A landscape with many valleys, sampled at points; each row gives a point and its height.
From any point a ball rolls to the lowest of the 2 points nearest to it. It stops when none of these is lower. Distance is the straight distance between rows; heights are no part of it.
kupa height 303: [-15.5,  11.0,  24.0,   2.4,   8.0,   2.0,  -3.4,   0.7, -16.6, -18.5,
 -20.8,  30.5, -14.2,  11.0, -14.1,   1.6,  -0.3,  11.8,  -2.6,  12.6,
  17.5, -11.4,  22.2,  -0.4,  -0.4]
figad height 126: [ -1.7,  12.5, -10.6, -25.0, -31.3, -14.9, -22.0,   1.7,  14.9,  -4.6,
   5.9,  -5.5, -10.0,  18.8,  18.2,  15.0,  17.2,  12.2, -19.4, -41.1,
   6.8, -29.8,  -7.4,  39.3,   6.5]
Birat height 216: [  0.0, -13.6, -12.9, -20.1,   4.7,  -2.4, -18.5,   6.0,  -0.2,  -7.5,
 -10.4,  12.1,   0.8,  14.5,  -4.4,  -1.6,  -9.6, -11.3, -10.2,  12.5,
 -12.3,  -6.9,  17.6,  21.1,  21.8]
Zaf height 219: [ -6.5,  -0.5, -41.0,   2.4,  -5.4, -31.5,  16.8, -14.2,  -0.5,  21.4,
 -21.4,  25.6,  22.1,  20.1,   0.5,  -4.9,  -9.1,  -8.5,  -5.7,  16.7,
  -5.8, -27.7,  19.0,  26.9, -13.7]
leb height 184: [-26.0,  -2.8,   2.1, -34.4,  -3.4,  -6.6,  -9.0,  12.5,   0.2,  12.9,
  13.3, -29.4,  21.2,  19.9,   2.0,  -8.0, -11.7,   4.1,  -9.4,  11.0,
  -1.6, -16.4,   4.8,  16.1,  13.3]
zomif height 495: [ -6.7,  28.8,   6.4, -24.6, -15.3,  10.9,  -0.2, -22.5, -10.6,  -5.8,
  -9.5,   6.4,  -8.2,  -8.3,  23.0,  39.0,  14.8,  26.9,  -3.3, -26.3,
   0.4,  -3.3, -26.5,  18.9, -21.6]
zukit height 190: [ 19.2, -18.6, -21.0,   3.6,  -2.4,  -6.5, -25.1,  -6.7,   7.8,  -5.1,
   5.1,   7.2,   2.4,   7.2,   7.1,   0.6,  -1.5,  -9.4, -17.3,  -6.2,
 -14.9,  14.2,  -2.7,  28.7,  10.7]
vuve height 214: [ 14.1, -25.5, -31.2,   4.6, -15.0, -15.4, -18.1,  -8.4,   1.8,  10.1,
  18.2,  -5.2,   9.1,  11.1,   0.0, -18.1,  -7.8, -15.7, -16.7,   7.7,
  -6.7,   3.7,   4.2,  31.3, -15.1]
vazin height 272: [-23.9,   6.1,  19.3, -16.2,   9.3,  -3.0, -33.2,  10.1, -20.6, -31.2,
 -16.7,  10.1,  -3.7,  19.8,  -4.2,   6.5,  -4.3,  11.1,  -3.6,   3.3,
  18.8, -24.8,  19.4,   5.7,  21.5]
ludop height 134: [ 25.0,  -1.2, -30.0,  -4.4, -21.0,  -4.3, -14.5, -16.3,  -2.1,  -4.6,
  12.1,  32.0, -20.1,  28.2, -28.2,   1.0,   9.2,  13.0, -29.2,  -2.3,
  -8.4,  -9.1,  13.7,  30.3, -16.3]
pataf height 230: [-12.0, -20.9,  -7.2,  10.3,  -6.2, -20.1, -15.3,  -2.0,   1.1,   8.8,
  -0.8,   7.7,  10.5,   4.5, -21.9, -34.3, -21.6,   5.7,  -1.9,  33.9,
  -1.4, -24.3,  23.2, -11.3,   5.6]
vuvaz height 295: [ 14.7,  -4.5,  -6.3,   1.1,  15.1,  25.9,  -1.8,  23.5,  18.1, -14.8,
 -17.4,  12.1,   5.2,  -6.2,  -4.1, -11.4, -11.5, -33.8,  20.3,  63.5,
 -20.3,  -7.5,  39.9, -34.8,  17.4]
vivov height 531: [ 23.8,   4.7, -12.5,  -5.0,  11.7,  13.9,  -9.9,  -4.7,  14.6,   1.9,
  -1.1,  12.3,  17.3, -11.1,  28.9,  27.0,   8.0,  24.0,  16.4, -50.6,
 -26.4,  20.3, -40.5,  21.2, -13.5]
rarip height 371: [-17.1,  -0.2,  -3.7,  28.3,  -9.7, -36.4,  18.0, -17.9,  -9.3,  16.6,
  10.7, -11.3, -14.8,  15.1, -26.5, -29.2,   2.0,  21.1,  -8.3, -10.9,
  29.6, -22.0,  15.0, -16.6, -18.3]
zon height 239: [-12.4,   0.5,  -3.0, -15.6, -22.3, -21.5, -33.3,  21.3, -18.1, -12.4,
  14.4,  -4.9,   6.0,  32.6, -10.9, -20.9,  -3.8,  14.7, -14.7,  -9.2,
  10.0, -37.8,  27.6,   7.9,  -3.2]
noni height 101: [  5.0,  -0.5,   9.2,  19.7,   3.7, -20.6,  27.6,  -6.3, -10.2,  16.4,
 -22.7,  15.9,  17.7,   1.7,  14.3,  24.3,  -7.7,  11.5,  12.7, -30.2,
   3.2,  -2.7,  -6.0,   6.4, -14.7]
lalu height 464: [-20.1,  11.0,  26.7, -22.8, -11.7,  18.1, -16.3,   1.5,  13.5, -12.7,
   2.4,  -6.6,  -1.9,  -5.8, -11.2,  10.0,  20.7,   9.2,  -3.0, -13.0,
  -5.5,  -6.1,  -6.9,   1.5,  36.9]
ruz height 110: [-11.4,  -9.3,   3.3,  11.5, -16.2,  -6.2,   7.2, -13.3, -33.7, -10.2,
  23.2,  -8.3, -21.3,  11.7, -15.5, -36.3,  -7.1,  14.2, -21.3,   0.6,
  41.5,  -4.8,  -4.8,   4.6, -25.5]
zir height 715: [ 28.2,  23.8,   9.2,  11.0,  41.2,  26.1,  16.2,  12.4,  -0.3, -17.2,
  -8.6,   5.8,  -5.6, -11.9,  83.5,  41.1,  25.4, -11.6,  28.3,  -7.3,
   2.6,  12.2, -21.4, -17.6, -20.4]
zas height 346: [ 21.8,  -1.7,   8.3, -21.9,  10.3,  16.3, -14.6,  15.9,  -2.2,   7.0,
  11.5,  -5.5,  -8.7, -22.7,  -6.3,   2.2, -23.3, -11.2,  -1.6,  23.5,
 -11.4,  23.3,   2.4, -15.8,   5.9]
bog height 227: [-10.8,  -6.5,  -3.4, -20.7, -24.9,  -3.2,  -9.8,   4.1,  -8.5,   6.1,
  14.8, -24.1,   9.0,   5.6, -19.2, -16.9,  -3.6,   6.1, -17.5,  10.4,
 -11.4,  -7.9,  -1.4,   8.1,   4.6]
nov height 377: [-27.0,  -7.3,   5.0,  23.5,  14.1, -14.0,  21.5, -20.8,  -0.7,   9.0,
  -3.1, -12.8,   3.0,  -6.6, -23.4, -15.5,  17.7,   1.5,   0.2, -12.3,
   7.4,   5.9,  -2.3, -14.8,  13.3]
nafid height 154: [ 20.4, -23.5,   1.5,  12.2, -20.9,  16.7, -18.5, -22.6,   6.2,   0.4,
   8.7,  -2.4,  -9.0, -11.4, -12.8,   3.2,  -4.7,   7.6,  -4.7,   5.2,
 -23.1,  22.0, -22.4,  -5.1,  11.2]
zeni height 261: [-25.7,   2.7,  -1.6, -27.0,   9.3,  -5.5,  -5.0,  12.5,  -7.1,   1.5,
   0.8, -22.2,  13.4,   7.2,  31.2,  -2.6, -17.6, -20.2,  -8.1,  33.6,
  14.6,  -5.2,   4.0,  15.2,  12.6]
zafe height 500: [  1.3,   1.3,   1.7,  10.2, -34.6, -27.6, -16.1,   3.3,  10.6,   2.6,
  16.1,  -1.5,  -5.8,  25.1, -30.0, -12.8,  25.5,  14.4, -17.3, -21.4,
   2.4, -20.0,  11.8, -10.6,  18.0]
Salut height 332: [-35.5, -14.1,  -4.5,  14.4,  -8.6, -26.3,  13.3, -19.5,   0.2,  15.0,
  12.1, -23.0,   7.2,   4.7, -29.4, -34.9,  17.5,   3.2, -11.2,  11.6,
   8.8,  -7.8,  -0.6, -18.4,  16.5]
meda height 140: [ -8.8,  12.3,  24.9, -12.1,  10.4,  -2.1,  19.0,  17.0,  -9.2,   6.9,
 -27.1,   5.2,  14.7,   2.3,   7.5,  21.5,  -7.6,   2.7,  14.3, -25.6,
   7.2,  -3.6,   1.4,   2.0,  12.4]
Fove height 492: [  5.1,  -3.5,  -2.7,  19.5,  22.8,  -1.5,  -0.9,  -5.0,  -0.3,   8.3,
  -6.3,   8.7,  -1.4, -11.9,  31.3,  16.4,   0.2,  -2.0,  13.1,  -7.6,
  -1.7,  28.2, -18.4,   3.6, -16.1]
geba height 189: [-14.2,  11.7,  35.7, -18.3,  17.5,   3.2,  14.6,  32.2,   5.0,  -5.9,
  -7.2, -11.9,   6.9,  -6.5,   5.6,  13.9, -19.7,  -4.5,  18.3,  -2.5,
  12.9,  -4.3,   0.4, -14.1,  15.4]
sona height 167: [  8.8,  14.4,  -8.5,   4.6, -37.4, -28.4,   4.0,  -6.4, -13.1,  14.6,
  12.3,  10.8,  -9.3,  35.7, -12.0,  11.6,  16.6,  10.8, -14.8, -19.7,
  13.1, -23.5,  16.0,  13.4, -30.9]
sutod height 493: [ 17.7, -11.9,   3.6,   9.7, -22.7, -17.6, -18.5,  -2.8,   6.2,   7.7,
 -11.9,  19.7,   2.6,  25.7, -34.4, -12.2,  11.3,  13.9,  -9.2, -16.6,
 -15.6, -11.4,  14.4,  -9.6,  23.6]
nagar height 557: [-32.2,   4.1,  -3.1,  -5.4, -11.8,  13.9,  -7.6, -17.8,  -3.6,  -3.4,
  17.3, -33.9,   6.6, -34.9,   9.3,  -4.1,  14.2,  -1.6,  -8.1, -10.9,
  12.3,  21.4, -36.7,  10.0, -12.1]
zodi height 450: [-24.8,   7.9,  24.9,  -0.5, -11.3,   1.1,  -9.1,  -6.5,  -4.2,  -7.7,
  -4.6,   1.3,  -2.4,  -2.8, -30.3,  -2.9,  17.3,  12.4,  -3.4,  -2.3,
   1.0,  -6.1,   4.3, -25.0,  31.3]
Tigu height 345: [-27.5,   7.6,   6.8,  -7.5,  -4.4,   3.6,  -3.4,  -9.2, -18.0, -10.9,
  -7.1,  19.7,  -9.3,   4.1, -22.8, -10.0,  -7.4,   7.8, -10.8,  38.4,
  19.9,  -1.6,  13.7,  -3.8, -12.2]
Siba height 49: [ -4.3,  -0.2,   8.5,  -5.1, -36.7,   2.4,  -2.2,   8.0, -28.4, -11.8,
  40.4, -20.1, -12.0,  22.3, -17.4, -32.3,  -2.8,  18.6, -25.8, -13.4,
  42.1, -20.6,   3.4,  10.6, -22.7]
nisa height 480: [-14.4,  18.0,  16.5,  -2.6, -16.5,   5.6, -13.0, -12.6,  -1.6,  -6.4,
   1.7,   5.2, -15.3,  -4.2,   0.4,  13.3,  17.6,  25.7, -10.1, -27.6,
  14.3,  -2.7, -17.3,  13.9,   7.6]
mepit height 249: [  6.3,  -8.6,  -6.8, -19.5,  14.7,  20.6, -19.3,  11.8,  -0.3, -15.3,
 -23.0,  22.7,  -0.6,  10.9, -17.8,   2.2, -12.4, -22.7,   6.6,  38.6,
 -22.5,  -8.1,  33.4,  -8.7,  26.0]
vodo height 215: [  4.5,  -9.1, -10.5,   5.1, -30.5, -23.7,  -4.0,  12.4,  -7.9,   8.2,
  23.5,  -3.2,  -4.1,  40.1, -31.0, -30.0,  -0.9,   8.2, -16.6,   4.1,
  15.4, -35.3,  26.4,   9.6, -19.4]
Felam height 125: [ 13.8, -13.0,  11.9,   2.2, -36.5,  -0.4,  -7.8, -13.7,   9.9,   9.0,
  15.4, -18.1,   6.3,  -4.7, -24.5,   2.0,   4.2,   8.6,  -0.7, -17.6,
 -32.4,   5.7, -18.3,   1.1,  12.2]
lamug height 541: [  5.0,  12.4, -17.0, -14.7,  -2.9,   5.1,  -7.6, -19.2,  19.1,   2.0,
  -3.3,   6.0,  12.8,  -4.2,  30.5,  33.3,  30.8,  31.8,   5.9, -68.9,
 -27.3, -11.9, -43.3,  23.9, -22.6]
zige height 209: [ -1.9,  -7.4,  11.8,  13.6,   2.0, -28.5,   3.6,   4.1, -12.7,   6.3,
  -6.7,  -7.0,   0.3,  10.3,  13.1,  -1.8, -29.0,   5.4,   6.1,   2.0,
  23.8,  -4.8,  10.4,   5.9,  -9.0]
zesu height 512: [-21.0,   0.0,   6.8,   7.8,  10.8,  14.8,   8.9, -10.3,   6.2,  -1.4,
  11.6, -17.9,   6.6, -28.2,   2.5,   4.1,  16.5, -20.7,  11.0,  -2.8,
  -5.1,  25.7, -20.1,  -9.5,   4.6]
fili height 397: [ -1.8, -15.8, -13.0,  44.1,  18.2,  -7.0,   7.3, -25.5,   5.9,  11.8,
  -3.9,   6.5, -10.2, -31.9,   5.4, -15.5,  -4.2,  -8.6,   8.8,  22.0,
  12.6,  23.7,  -3.8, -14.5,  -9.5]
muti height 490: [ 39.5, -15.7,   6.6, -32.9,  10.5,  27.3, -26.5,  14.8,  14.0, -20.2,
  -4.8,   1.1, -10.2,   0.2,  -2.8,  17.3, -23.4,   3.0,   5.2,  -1.7,
 -30.1,  11.0,  -0.2,   0.4,  31.3]
goge height 89: [ -0.2,   7.4,   6.9, -17.8, -46.7,  -7.5,   3.0,   6.7, -16.9,   0.4,
  38.5, -27.7, -20.4,   9.3,   5.7, -18.9,  10.3,  17.4, -20.3, -35.7,
  45.9, -31.1,  -6.6,  21.2, -25.7]
Mene height 637: [ 22.6,  21.5,   8.4,  38.8,  47.1,  11.3,  25.4,  23.0,   9.4,  -9.9,
  -5.1,   7.7,  -9.6,  -7.5,  48.2,  10.7,  17.0, -29.3,  19.6,  11.7,
  13.9,  26.7,   3.1, -28.3, -14.8]
Lizas height 434: [ 24.4, -10.5,  -1.2, -11.7,  -6.1,  34.6,   4.1,  -3.2,  20.5,  -2.4,
 -14.7,  -3.0,   7.5, -16.5,  -5.9,  12.5,   4.7, -27.0,   9.5,  24.7,
 -46.7,  23.1,  -3.2,  -9.6,  21.7]
dut height 614: [-34.4,   0.9,   5.7, -20.6, -20.5,  -3.6,  -3.6, -10.6, -11.0,  -8.7,
  12.8, -35.9,   2.4,  -8.1,  40.4,  -2.8,  -1.6,   3.9, -13.0,  -2.4,
  34.6, -13.2, -24.3,  26.5,  -7.3]
ramod height 451: [ 14.5,  -5.7, -14.2,  32.8,  30.2,   3.5,   9.8,  -7.2,  11.2,  15.5,
  -9.6,  20.0,  -1.1, -28.0,  18.4,   2.6,   1.8, -15.9,  14.6,   8.5,
   3.4,  33.7,  -7.4, -22.7, -22.7]
zediz height 265: [ -9.9, -23.4,   8.8,  20.8,  14.8, -25.2,  -4.4,   6.1, -12.9, -10.8,
   4.9, -18.9,  -9.7,   1.9,  -3.2, -28.8, -24.5,   8.8,  -0.1,   9.8,
  32.1,   1.6,  10.0, -11.1,   0.1]
zegav height 468: [  2.0,  -1.0,   4.5,  11.4,  11.5,  28.8,  16.2,  -3.9,  19.7,  -0.7,
  -5.6,  -8.9,  17.9, -20.4,   1.4,   2.8,  21.0, -35.3,  18.9,  17.1,
 -29.6,  24.5,  -1.9, -22.7,  13.0]
tez height 590: [-28.3,   4.6,  -9.9, -11.8, -26.2,  -0.9,   5.2, -14.5, -14.7,   3.0,
  29.3, -38.6,  -3.9, -11.9,  11.5, -20.0,  11.7,   0.9, -15.7, -10.4,
  28.1,  -3.6, -26.8,  22.2, -17.3]
miz height 404: [ 20.6, -16.7,   7.8,  -9.0,  -6.4,  17.5,   1.3,   2.2,   8.9,   9.7,
 -10.5,  -9.8,   5.1, -17.7, -19.9,   1.2, -22.6, -16.6,  13.0,  29.8,
 -35.6,  13.7,   6.2, -28.5,  10.0]
borim height 323: [  3.0,  -8.3,  -5.2,  30.6,  25.1,  -8.6,   1.8,  -4.4,   7.5,  12.3,
  -1.8,   4.1, -13.1, -26.8,  -5.9, -30.9, -29.5, -11.5,  11.7,  34.5,
  16.1,  18.4,  13.4, -28.1,  -0.2]
fif height 262: [-38.8, -18.5,  -0.6,   0.6,   2.0, -24.9,   3.7,  -0.7, -13.1,   3.2,
  21.9, -41.8,  13.7,  22.0, -18.3, -45.1,  -8.7,  18.7,  -8.0,  17.2,
  20.9, -26.3,   5.4, -13.6,   1.7]
gito height 149: [ 24.6,  -2.9, -36.1, -14.4,  -0.8, -16.8,   8.7, -10.1,  -5.5,  -4.4,
 -18.3,   8.6,  13.0,  14.1,  27.5,  36.1,   0.1,  -1.7,  -3.3, -49.3,
  -8.6, -15.0, -24.4,  35.2,  -4.5]
tamuf height 363: [  9.1,  -3.8,  23.4, -10.0,  13.5,  16.3,  -2.9,  12.6,   4.9,  -6.7,
  17.7, -25.5, -14.7, -27.6,   2.1,  -4.7, -20.4,   0.3,   4.0,   4.4,
   7.4,  31.5, -12.9, -20.9,  13.6]
nunop height 274: [  2.7,   1.8,  -0.2, -38.4, -21.3,  17.5, -12.9,  -3.3,  -6.9,  -1.2,
  13.2,  -9.0,  -0.9,  -8.1, -16.1,   2.3, -15.3,   1.0,  -6.3,  23.7,
 -19.4,  11.8,  -9.5,   4.1,   2.4]
deg height 178: [-15.4, -18.6, -10.1,   8.0, -21.5,  -9.1,  -8.1,  -1.2, -16.3,  -6.9,
  23.8,   0.3,  -3.1,  16.2, -23.7, -41.9,  -6.9,  10.1, -20.3,  24.9,
  22.8, -25.4,  18.8,   7.4, -10.4]
boma height 505: [ 41.3, -12.9,  -5.8,  -9.4,  12.2,  17.6, -11.2,   7.8,   7.0,   0.1,
  -0.5,  20.4,  -5.0,   2.2,  -8.4,  20.9, -17.5,  22.3,   5.1, -23.9,
 -33.6,  18.4, -17.5,   9.6,  21.2]
kem height 327: [-33.0,   3.8,   0.3,   2.7, -17.2, -37.6,  19.2,   1.6, -21.0,  -3.8,
  23.3, -30.5,   2.4,  28.9, -14.8, -33.9,  13.0,  22.9, -16.8,  -7.6,
  38.6, -38.9,   9.3,  -9.3,  -7.2]
siz height 256: [ -8.6,  -6.4, -29.8,   0.2,   2.8, -22.5,   0.0,   4.5,   1.4,  20.3,
 -17.3,  17.9,  15.0,  15.1,  -4.8, -17.8, -23.6,  -8.6,  -0.8,  41.0,
   1.5, -20.7,  28.5,  10.2,   2.9]
Subul height 228: [ -5.9, -13.5,   5.8,  22.3,  32.4,   0.2,   8.0,  12.0,  11.4, -10.7,
  -4.0, -10.0,  -6.4, -16.1, -21.5, -28.8, -15.6, -21.4,  24.6,  41.0,
  10.4,   0.7,  28.1, -48.1,  14.8]
Remu height 192: [  2.4,  21.2, -30.6,   7.3, -24.4, -33.9,  25.9, -17.8, -10.9,  22.1,
 -11.3,  23.8,   1.2,  28.5,  -5.3,   4.1,  10.9,   0.3,  -9.4,   1.3,
   3.1, -33.9,  21.4,  23.9, -28.4]
kamu height 680: [ 14.2,  11.7,   4.9,  22.8,  38.8,  25.4,   4.8,  24.7,  23.4, -17.4,
   3.4,  -3.4,  -3.1, -15.1,  55.0,  21.6,  23.4, -16.9,  20.7,  -6.4,
   3.2,  26.6, -15.1, -10.1,   3.5]
Topas height 408: [ -8.5,  -6.0, -10.4,  26.6, -10.4, -22.6,  11.6, -22.1,  -1.8,  20.3,
  10.1,  11.2,  -6.9,  -6.2, -24.1, -23.5, -10.1,   6.8,  -1.0,   6.1,
  12.3,  -3.6,   6.1,   0.6, -24.9]
Rotok height 484: [ 15.5,  -7.1,   3.9,  12.5, -12.9,   7.6,   1.6,  -9.3,   6.8,  14.1,
 -32.6,  32.1,   9.2,  -0.2, -36.3,  -0.9,   7.4,   4.7,   3.2,   0.9,
 -37.1,  -8.7,  12.4, -10.6,  27.1]
Tur height 226: [-28.8,  12.3,  15.0,  -4.6,  25.3,  -3.3,  21.8,  21.0,  -0.8,  -4.4,
 -19.2,   1.9,  17.0,   7.2,  14.9,   1.0,  -3.2, -23.5,  14.3,  35.7,
  13.1, -10.4,  25.3, -12.1,   2.6]
Kog height 177: [ 13.0, -10.5,  -5.8,  -1.4,  -4.4, -33.9,  -1.0,   5.2, -13.0,   2.7,
  -8.2,  -7.5,   4.1,  23.1,  23.1,  13.4, -24.7,  -0.7,   0.0, -14.4,
   8.4, -16.4,   1.8,  28.6,  -6.5]
Mozu height 160: [ 18.4,   5.2, -31.3,  -9.1,  -8.6, -34.1,  15.4,  -2.7,  -3.6,   1.2,
 -15.7,  -5.2,  17.7,  32.2,  15.3,  22.2,   1.1, -12.9,  -9.4, -36.2,
  -8.1, -28.2,   1.9,  34.1,  -6.3]
rato height 328: [-10.0,   0.7,  -2.9, -24.6,  -2.0, -15.9,  -6.6, -11.7, -25.3,  -5.6,
  -7.3,  -7.9,  -0.5,   5.2,  44.7,  16.3, -17.6, -17.3, -15.8,  23.7,
  17.9, -15.0,  -5.7,  25.4,  -6.1]
Vina height 510: [ 34.8,   6.8,  21.8,  41.9,  38.8,  26.8,  14.4,  19.8,  25.0, -16.5,
  14.9, -10.4, -16.4, -20.1,  12.3,   1.3,   2.5, -17.1,  18.7,  11.6,
  -8.3,  34.4,   2.8, -42.4,  15.7]
fabuk height 437: [ -1.6,   5.4,  27.7, -18.5,   6.4,  33.7, -14.1,  15.0,  12.7, -12.7,
  -1.3, -16.3,   1.0, -14.8,  -1.5,  11.5,   1.0, -15.4,   9.7,   4.2,
 -17.5,  10.8,  -3.6,  -4.1,  40.8]
zedu height 112: [  0.1,  13.4,   3.8, -10.8, -47.0, -10.6,  -8.7,  -2.3,   3.5,  -5.2,
  20.2, -14.3, -20.5,   9.1,  32.6,   3.8,  20.2,  27.7, -12.1, -47.6,
  30.0, -35.8, -11.5,  27.7, -17.2]
ves height 518: [ 30.8,  -2.1, -10.6,   0.5,  25.5,   1.6,  -2.0,   1.7,  -4.6,   8.0,
  -8.7,  12.6,  11.4,  -7.6,  39.4,  32.7,  -8.1,   0.8,  12.8, -36.5,
 -17.0,  28.8, -27.1,   6.6, -23.1]
Gobun height 577: [  3.1,  13.5,  16.1,  26.9,  39.8,  10.6,  25.5,  18.2,  10.2,  -6.9,
  -2.3,  -6.3, -14.9, -14.1,  10.0,  -4.9,   0.3, -20.1,  16.4,  20.2,
  20.9,  24.5,  14.4, -31.8,   0.6]
lene height 99: [ 12.3,   0.0,  -2.8,   2.9,  -9.5,  -7.8,   5.2,   0.4,   6.9,  18.1,
  -0.8,  -6.8,  22.9,  -2.8, -10.6,  10.4,   3.0,   0.9,   5.5, -37.5,
 -26.6,   9.1, -16.1,  10.9,   1.4]
fim height 459: [ 51.4,  -4.2,   6.6,  21.1,  34.2,  18.2,  -4.7,  27.8,  26.2,   2.4,
   4.7,  10.6,  -4.3, -18.2,  26.4,  13.1,   1.3, -10.0,  15.9,   4.4,
 -11.9,  38.0,  -5.0, -24.5,  17.6]
tis height 136: [-23.3,  -9.0,  11.8,  15.6,  26.7,  -2.8,   0.5,  19.7,   9.1,  -8.3,
 -15.6,   5.4,  13.1,   1.5,  -2.0, -14.8,  -0.7, -21.0,  15.7,  30.4,
  13.6,  -7.0,  25.3, -19.0,  22.8]
rik height 255: [ -5.0,   0.8,   6.5, -18.5,  -0.5, -20.8, -28.1,  22.1, -16.0, -21.4,
  -9.9,  11.0,  -2.2,  27.1,  -5.3,   6.3, -19.1,  19.3,  -1.3, -20.3,
  10.3, -28.3,  16.3,  20.5,   9.8]
pupe height 469: [  0.4,   0.3, -21.0,  25.2,  -4.8,   3.0,  12.8, -19.8,   9.4,  22.9,
 -29.1,  49.8,  10.7,  -7.6, -21.5,  -2.4,  25.2,   1.1,   4.3,   0.3,
 -27.2,  -1.6,   9.7,  -2.3,   2.4]
fuba height 205: [  8.4, -21.1,   7.8,  17.7,   1.7,  23.5, -11.0, -32.1,  -0.8,  -5.6,
  16.3,  -0.9, -19.7, -27.8, -16.7,  -6.9,   0.2,  11.2,  -3.1,   2.9,
  -9.7,  36.8, -28.9, -15.0,  -8.9]
reb height 504: [-14.6,  -0.3,   0.2,  -8.1,   4.5,   6.5,  25.0, -12.0,  -5.2,  11.3,
  12.1, -26.6,  -3.5, -22.9, -23.6, -19.7, -15.5,  -4.4,   6.8,  33.0,
   0.6,  22.9,  -9.6, -24.6,  -7.7]
sul height 72: [  4.5,   2.2,  -9.1,  12.7, -10.9, -24.9,   8.9,  -4.8,  -3.6,  22.1,
 -21.8,  16.5,  12.2,  13.5,  -7.9,  14.1,  12.0,  11.7,  -3.2, -33.6,
 -10.9,  -2.1,  -6.9,  14.5, -12.7]
nenes height 549: [ -6.2,   2.2,   5.4,   9.3,  23.4,  32.8,  -9.9, -13.6,   9.8,  -1.2,
  -3.7,   7.7,  16.6, -18.0,  27.0,  24.7,  27.1,  15.1,  21.8, -37.7,
 -19.3,  26.6, -42.1,  -7.0, -23.2]
gal height 354: [ 34.5,   5.2,  -9.4,  11.8,  24.0,  17.7,  16.4,  36.7,  20.4,   5.3,
 -15.3,  20.4,   0.0, -16.8,   8.9, -13.0,  -9.5, -41.7,  10.9,  36.3,
 -22.4,  10.5,  27.2, -32.1,  17.8]
zona height 442: [ -6.0,   5.2, -11.2,  34.9,   1.8,  -4.2,  22.3, -26.0,   2.9,  21.5,
 -19.7,  32.3,   2.9, -10.2, -17.0,  -4.1,  -2.3,  12.6,   4.9,  -1.3,
  -1.8,   4.3,  -2.3,  -6.9, -24.6]
vato height 421: [-19.8,   3.5,  20.7,  10.9,   7.3,  13.9,  24.4, -11.4,   5.5,   2.2,
 -14.5,   6.4,  -3.6, -13.7, -37.5,   1.7,  13.5,   3.5,   4.2,   4.4,
  -6.5,  11.3,   2.9, -28.5,  16.4]
fedo height 278: [ -6.8,  11.7,  36.4, -21.0,  16.1,  19.6,  -8.5,  29.2,   8.9, -21.3,
  19.6, -27.1, -20.3, -27.9,   8.4,   2.6, -16.5,  -0.3,  10.5,  -0.9,
  23.5,   4.1,  -4.3, -15.4,  19.1]
petut height 470: [ 20.3,   0.2,  10.3, -35.8,  10.3,  43.3, -28.5,  30.5,  16.8, -29.4,
   0.0, -13.3, -12.8,  -7.9,   9.7,  13.1, -10.8, -17.1,   2.5,  14.8,
 -20.0,   8.6,   7.4,  -3.1,  33.0]
gunog height 516: [-19.3,  26.4,   2.9, -18.6, -12.7,   6.6,  14.9, -15.3, -18.2,   5.8,
  -6.5,   9.0,   6.6,  -7.2,  -5.5,  17.9,  12.7,   4.5,  -8.2,   0.2,
  -6.1,   6.7, -14.9,  15.3, -23.6]
Guda height 422: [-30.4,   4.5,  -5.2, -10.0,  -2.5,  13.2,  18.8, -17.2, -10.2,  13.0,
  -1.0,  -1.4,  -0.6, -16.4, -38.9, -19.0, -10.3,   4.8,  -1.6,  47.5,
   2.0,   2.1,  14.8, -15.0,  -5.2]
Zape height 138: [ 18.0,   8.9, -20.7, -24.4,  -7.1,  -3.7, -13.6,  -2.5,  12.0, -10.7,
  -5.2,  11.3,  -2.2,  13.6,   9.9,  34.4,   7.9,  17.4, -13.1, -45.1,
  -8.1,  -4.6, -19.1,  37.0,   3.0]
Lusel height 542: [-21.6,  26.8,  -6.9, -19.8,   9.4,  24.7,   9.1, -15.4,  -7.0,  -2.1,
 -12.4,  15.6,   5.9,  -8.4,  12.4,  32.5,  24.4, -10.2,   1.6,  -3.3,
 -25.1,  15.3, -13.1,  20.0, -15.3]
Feve height 410: [ 36.3,   3.3,  11.8,  -1.7,  26.1,  21.9,  17.1,  35.7,  15.4,   2.7,
  -5.7,   8.8,   1.8, -10.4,  16.4,   4.5,  -3.5, -26.6,  17.2,  12.8,
 -24.9,  26.1,   9.2, -26.6,  12.0]
Sib height 578: [-13.3,  24.2,   2.4,  -4.3,  26.4,  37.3,  11.3,  -9.0,   1.3,  -4.5,
  -2.8,   9.3,   6.4, -24.2,  31.0,  30.5,  21.0, -13.4,  19.8,  -6.9,
 -16.4,  26.0, -25.5,  -5.3, -32.0]
vize height 150: [ 35.8,  -7.6, -21.1,  -0.6, -28.5, -11.6,  -7.7,  -2.1,  -4.3,   2.8,
  18.0,  22.8, -22.0,  39.3, -16.2,   9.2,   9.6,   8.1, -16.6, -25.5,
   9.8, -16.2,  15.9,  31.4, -34.1]

Where does a ball stop that starts at each point below?
Lusel => fabuk
tez => zas
siz => ludop
zediz => Siba
lamug => Siba
zir => zukit
nenes => tis
tamuf => sul
kamu => zukit
sutod => fif
